Each row is a point on a tangle of strands that fork, close into loops and nearly touch. The rows are in no order.
(in the rows, 128 means zero)
Points whose rows are less than 91.4 apart are linked; no others are. Some points are linked to none.
q33: [151 108 137 143  96 104 177 133 166 101 100 146 151 132 106 194 161 168
 171  64 124 131 193 135 134 128]
q729: [139 110 152  68 110  73 112 141 135 133 175 133 162 134 120 130 125 154
 133 155 154 145 170  80 140 115]
q971: [125 147 115 145 140 157 134 115 138 117  93 146 112 127 149 151 131 159
 139  91 100 121 108 155  99 152]
q999: [100 196 174 210 116 121 153 151 119 158  63 152 119 144 162 170 143 103
 161  56  86 120 108 146 132 113]
q267: [113 169 116 137 164 135  98  90 132 131  97 136  97 122 171 175 131 155
 149 139  96  94  60 120  70 153]
q497: [ 74 124 142 150 114  89 120 179 134 151 136 145 143 141 199 181 150 192
 153  93 100 131 130  87 117 127]
q763: [ 61 167 140 181 172 102 157 151 119 142  63 136 138 128 144 145 163 164
 116 105 130  93  70 125 109 112]
q320: [181 176 155 106 171 152 127  52 129  96  97 117 118 115  80 100 137 122
 133 145 160  97 125 146 124 129]
q337: [178 131 131 120 129 132  67 102  94 155 185 104 105 115 130  75  66  47
 122 175 116 108 114 124 166 126]
q496: [109 104 144  99 139  66 118 156 129 139 156 130 123 131 159 179 142 180
 131 162 126 142 119  68  98 120]
q925: [ 77  60  61 166 101 173 149 177 142 157 165 130 128 140 111  77 130  70
  72 142 130 135 145 150 154 129]
q544: [157 157 163 125 149  87 107 103 113 123 118 133  81 131 140 196 128 133
 168 170 107 116  91  97  89 156]
q915: [ 96 105 137 163  95  97 121 191 132 144 136 148 139 155 182 172 143 160
 156  84  93 151 144 106 130 145]
q333: [ 74 126 158 194 165  83 150 189 100 155  92 124 128 144 138 116 168 133
 101 137 137 122  78 114 124 121]
q547: [140  94 129  72 106  85  89 121 114 160 206 105 164 115 135  60 107 137
 121 156 155 136 158  84 157 103]
q436: [180 144 160  96 116 112  95 106 101 129 168 128 124 135 114  91  96  97
 152 153 140 130 150 118 154 129]
q403: [148 116 100  80 107 126  61 111 118 152 209 102 143 102 155  94  69 113
 120 162 115 117 137 106 155 110]
q681: [ 95 109  96 139 113 173 177 150 117 100 112 118 162 129  88  68 146  96
  99 144 168 147 162 157 154 109]
q480: [125 115  99 118  88 175 181 122 165  83 113 129 158 127 119 137 157 181
 136  76 133 154 199 145 125 115]
q470: [181 166 124  53 103 115  51  68 140 137 188 120 134 102 129 162  85 122
 175 166 115 116 131 103 110 136]
q718: [179 151 119  37  93 116  48  48 153 140 190 111 156  86 126 130  96 144
 174 146 118 114 141 115 114 138]
q503: [118 140 108 131 158 143 142 123  94 116  88 133 108 135  54  95 124  72
  82 160 169 108  59 167 148 143]
q207: [ 80 138 148 173 159  81 174 164 126 129  86 123 144 129 156 148 179 190
 121 103 135 112 100 110 115 100]
q40: [156 153 120  65 145 151 110  59 158 111 141 116 146  99 114 104 133 170
 119 132 157 116 144 127 113 113]
q154: [107 116 123 143 156 113 208 138 135  90  79 112 153 124  97 121 180 184
 101 117 160 133 143 132 123  97]
q830: [136 155  98 102 173 144  88  69 155 116 117 120  94 103 152 184 126 159
 135 166 112  97  67 117  59 143]
q732: [158 121 103  50  94 109  54  87 122 155 210  93 161  86 146  97  78 141
 144 160 123 119 132 101 139 111]
q472: [135  84  91  95  94 143  81 140 132 152 216 114 143 119 159  79  81 109
 107 136 120 138 164 110 163 105]
q537: [141  91 119 136 107 156 109 159 122 136 174 135 110 148 146 108  95  84
 118 132 114 152 148 136 148 137]
q698: [171 140 176 102 132  90 115 129 112 123 148 135 121 144 105 132 116 115
 151 158 141 137 148 106 141 131]
q155: [173 127 146 104 119 100  57 107  95 158 202 104 109 114 132  98  70  69
 141 189 123 114 124 102 157 121]
q754: [134  76  89 142  99 167  89 157 139 160 205 132  99 137 161 105  76  70
 105 133  90 136 145 134 153 138]
q89: [143 146 173 146 146  75 124 135 105 131 114 138  93 140 142 180 134 134
 163 150 104 124  96 104 110 151]
q444: [165 164 150 116 176 161 152  60 148  84  79 116 126 112  74 114 154 141
 117 124 169 101 135 150 118 127]
q434: [107  88  85  93  97 151 135 149 131 128 181 109 171 128 129  55 130 133
 101 124 162 153 185 113 154  92]
q420: [108 109 137 170 139  98 214 169 122  97  80 109 153 131 109 124 191 166
 116 119 156 149 144 122 137  95]
q341: [127 117 107 118 120 184 177  91 176  78  96 121 157 110 106 144 166 182
 125  79 143 133 187 152 115 118]
q566: [114 103 131 164 116 116 168 178 120 117 113 125 132 150 135 127 150 139
 124 111 126 161 150 129 134 126]
q689: [108  89 113 109 112 128 153 168 131 116 156 114 159 144 127  81 146 139
  98 131 163 164 183 105 150  97]
q367: [141 108 120 152  67 136 177 136 163  99 101 150 155 140 117 190 154 163
 181  50 100 147 204 155 137 138]
q317: [ 57 184 148 195 150 119 136 159  99 171  49 147 128 145 126 134 148  93
 108  98 123 104  57 152 126 133]
q77: [105 165 186 187 124  93 100 162 103 171 105 152  99 153 182 181 125 104
 175 107  79 123  95 107 124 148]
q443: [157 121 148  81 113  94 102 109 101 139 181 113 158 124 112  66 119 127
 145 148 161 139 165 106 156 112]
q24: [107  81  60 128 127 169  98 146 132 154 177 131 122 118 127  89  82  81
  66 148 119 112 106 139 162 122]
q76: [157 140 183  59 145  74 123  61 162 111 131 114 152 110  90 154 154 169
 138 137 165 110 168  87 109 123]
q994: [151 139 130 105 124 186 161  65 168  84 100 114 157 104  90 119 158 163
 135  84 160 127 193 149 121 120]
q179: [134  83 135 140 134 103  73 163 117 167 197 122  77 131 163 135  90  77
 119 192 100 130 102  92 128 133]
q79: [118  85 134 168 133 130 155 179 115 143 150 117 122 147 101  76 136  72
  88 159 153 149 146 128 150 119]
q607: [137 104 142 112 113 108 173 114 177  95 109 133 153 128 120 186 164 196
 141  70 135 132 183 123 116 122]
q678: [116 118 135 202  80 167 150 166 106 143  96 140 103 153 137 128 126  66
 152  91  88 167 139 178 135 161]
q653: [133 124 136 107 177 135 162  79 169  84  88 113 136 105 107 146 171 193
 104 107 160 107 140 130  98 115]
q219: [127  85 133 117 101 107 142 177 132 127 165 125 148 156 130 113 139 137
 116 131 151 169 184  95 152 115]
q582: [127 145 183 204 149  90 151 163  88 149  77 125  94 152 128 128 143  86
 132 131 114 138  83 141 131 149]
q701: [158 153 135  93 141 105  85  77 137 122 146 127  90 116 141 217 118 143
 165 170 104 115  99  92  67 152]
q637: [140 156 123 121 173 156 164 101 125  92  79 130 124 121  69 109 141 130
 104 141 160 110 104 158 123 127]
q494: [119 136  99 133 156 154 124 128 125 122 102 145 104 129 140 129 117 130
 117 132 113 117  74 153 109 152]
q422: [151 111 158  92 134 114 150  75 185  89 112 119 146 111 113 186 162 185
 133  77 148 115 180 118 112 132]
q664: [ 96 106  81 151 120 171 149 158 116 125 102 140 129 136 110 105 124  96
 105 118 131 145 112 177 133 144]
q846: [ 91 123  79 162 108 191 154 142 108 127  74 147 122 134  90 113 126  70
 115 114 128 138  93 199 134 159]
q661: [ 81  60  41 147 116 173 120 165 147 164 184 137 124 131 111  82 106  75
  56 141 124 117 121 142 165 126]
q563: [126 127 103 126 154 146 122 121  96 132 122 129 112 128  63  79 104  47
  74 166 165 110  69 159 165 134]
q221: [175 159 130  69 122 108  65  74 136 131 174 121 103 111 130 190  95 118
 168 186 112 120 114  95  92 136]
q914: [170 150 161 124 139 170 166  52 151  81  83 109 138 111  69 125 158 137
 142  92 158 117 180 155 130 122]
q232: [151 128 165  82 130  82 124 131 129 120 152 132 132 133 119 145 130 154
 133 160 145 138 151  93 128 121]
q152: [ 98 143 147 163 129 110 100 157 111 152 123 147 101 140 189 165 123 132
 159 115  84 126  93 111 108 146]
q933: [136 120 118 158  78 148 155 148 145 111 109 154 134 147 139 180 132 151
 182  56  85 153 176 154 131 154]
q647: [116 182 197 212 119  94 133 164  98 169  74 146 102 154 156 167 136  84
 167  85  85 128  97 134 138 140]
q872: [ 91 120 155 136 130  60 120 172 125 150 136 139 128 131 175 193 152 185
 159 126 108 127 115  72 102 133]
q619: [141 148  85  83 153 151  86  90 150 120 139 128 107 101 153 160 104 153
 123 173 115 107  74 126  85 130]
q194: [157 119 139  87 118 102  70 132 115 145 195 126 110 127 141 143  83  98
 137 182 120 133 129  93 133 125]
q943: [151 144 105 122 146 163 110 116 101 126 126 134 107 129 100  91  86  59
 102 157 134 114  81 164 147 142]
q223: [ 78 156 147 213 125 136 139 164  94 175  52 143 116 153 133 124 144  67
 123  95 106 129  83 173 131 149]
q829: [117  76  81 143 139 141  81 152 134 165 186 126  94 120 151 110  74  74
  81 173  98 108  86 129 144 133]
q334: [167 126 111  42  80 109  62  69 138 151 196 115 172  92 126  94  99 157
 170 127 128 124 159 115 138 136]
q43: [159 123 104  57  90 135  93  85 131 136 187 112 171 100 129  68 107 158
 150 117 141 134 169 125 142 120]
q750: [181 170 137  92 144 157 111  73 120 112 134 120 126 115 105  90 111 115
 138 146 148 116 126 139 132 126]
q465: [148 105 159 120 140  90  88 155 108 148 183 123  92 136 142 131 101  85
 126 194 124 137 116  91 135 127]
q311: [135  80 113 141 122 136  84 154 130 169 205 125  89 127 157 108  77  67
  97 174  96 126 115 112 146 128]
q351: [132 144 170 176 149 100 136 154  96 138  96 134  91 147 149 140 129 111
 140 137 108 130  86 128 119 151]
q132: [ 51 195 133 173 163 118 133 146 126 153  61 155 130 137 141 151 147 139
 114 101 121  86  55 134 119 121]
q189: [146 110 138 128 120 126 116 156 119 128 154 139 107 144 141 128 107 110
 132 141 118 153 134 126 137 139]
q610: [104 106 119 142 100 150 196 162 122  88 112 107 166 136  96  85 162 119
 115 137 164 161 190 136 158 100]
q275: [129 147 118 130 172 140 151 120 112 108  78 138 111 130  81 110 129 108
 101 150 153 113  70 156 123 141]
q598: [102 161 129 171 132 151 147 117 143 123  71 145 123 127 158 162 144 160
 157  61  92 108 109 156 104 142]
q218: [ 93 106  84 149  96 169 181 157 147  94 107 134 151 134 141 132 152 172
 132  81 119 157 169 153 121 124]
q974: [123 102 121 158  76 128 131 176 135 126 131 158 131 157 155 168 128 140
 168  73  91 163 168 132 139 155]
q952: [ 95 172 136 158 148 132  94 127 110 155  95 151  94 138 186 162 118 124
 153 128  82 103  64 129  94 147]
q298: [100 186 153 201 125 130 169 126 139 139  57 145 128 133 155 175 155 139
 161  47  95 103 115 152 118 111]
q332: [125  94 140  58 101  68 106 137 132 151 193 120 177 129 129  94 127 159
 121 149 170 152 174  70 144 101]
q114: [172 166 115 115 132 193 134  84 126 102 111 136 121 123  92  97 106  94
 136 123 135 125 132 174 136 142]
q593: [157 144 163  71 144 108 132  62 151 109 132 113 149 115  96 114 151 171
 129 129 169 116 162 105 116 116]
q460: [131 120 145  92 142  90 118 129 130 121 147 130 116 125 148 168 130 164
 129 169 128 137 114  93 100 129]
q340: [110  81  62  79 104 163 106 142 145 139 197 113 166 114 156  72  95 136
  87 128 137 140 161 116 151  97]
q683: [ 96 146 140 213 103 154 144 160  99 161  66 139 110 152 143 132 133  72
 145  85  88 145 111 181 127 154]
q988: [136 141 102 102 162 150 117 108 140 107 118 138 113 116 136 137 117 153
 114 147 125 113  91 135 103 137]
q646: [184 170 114 127 122 198 114  91 113 119 105 139  99 133 102 102  80  53
 138 127 109 134 107 189 139 156]
q408: [140 131 109  66 130 142 113 104 133 121 164 118 155 112 130  85 112 157
 111 138 152 130 147 123 133 107]
q569: [170 150 124 118 141 148  89 105  97 138 150 121 103 120 118  83  70  48
 114 172 125 116  95 145 152 132]
q52: [ 90 130 169 211 158  89 159 182  91 155  77 119 119 146 120 110 163  95
  99 136 140 130  75 135 129 138]
q805: [ 93  94 101 150 104 130 178 179 140 106 113 122 152 144 146 132 164 176
 125  95 129 160 165 127 131 116]
q478: [112 124 124 117 176 133 186 103 153  87  73 116 143 117  88 124 174 192
  93 119 169 111 136 135 107 101]
q928: [ 91 116 150 182 141  72 200 181 125 122  87 115 154 131 138 140 195 186
 121  99 141 131 125 109 131  93]
q585: [132 116 154 103 165 116 148  76 176  90  95 111 130 100 131 184 171 201
 116  98 148 104 140 114  89 122]
q421: [145 142 128 135 145 156 169 114 130  95  92 132 123 128  99 120 139 138
 122 122 138 135 132 152 121 128]
q39: [146 125 140 138 124 137 146 148 114 109 120 134 118 146 123 128 123 120
 132 125 125 149 142 140 134 137]
q226: [ 97 110  72 120 123 185 153 144 123 110 121 132 148 128  90  84 124 106
  92 133 159 137 131 162 148 118]

A fork is a point with three links, a tip a point with one. Leave the first point through the second and follow the links. Name the first fork or tip that comes.
q334 / q718: q333
q219 / q689: q334
q478 / q154: q678
q154 / q478: q232
q566 / q805: q444

A piece is all that can be reached along the links. How many separate loops has the piece of each point below (a circle has one, a figure eight two, a Y none), and how many tips (points with one link)?
q420: loops 1, tips 1
q267: loops 1, tips 0
q189: loops 2, tips 2
q846: loops 0, tips 2
q219: loops 0, tips 3

A tip is a point with one link. Name the tips that can be reached along the links from each point below, in the order of the rows.
q465: q925, q646
q496: q678
q408: q333, q76, q219
q664: q846, q610
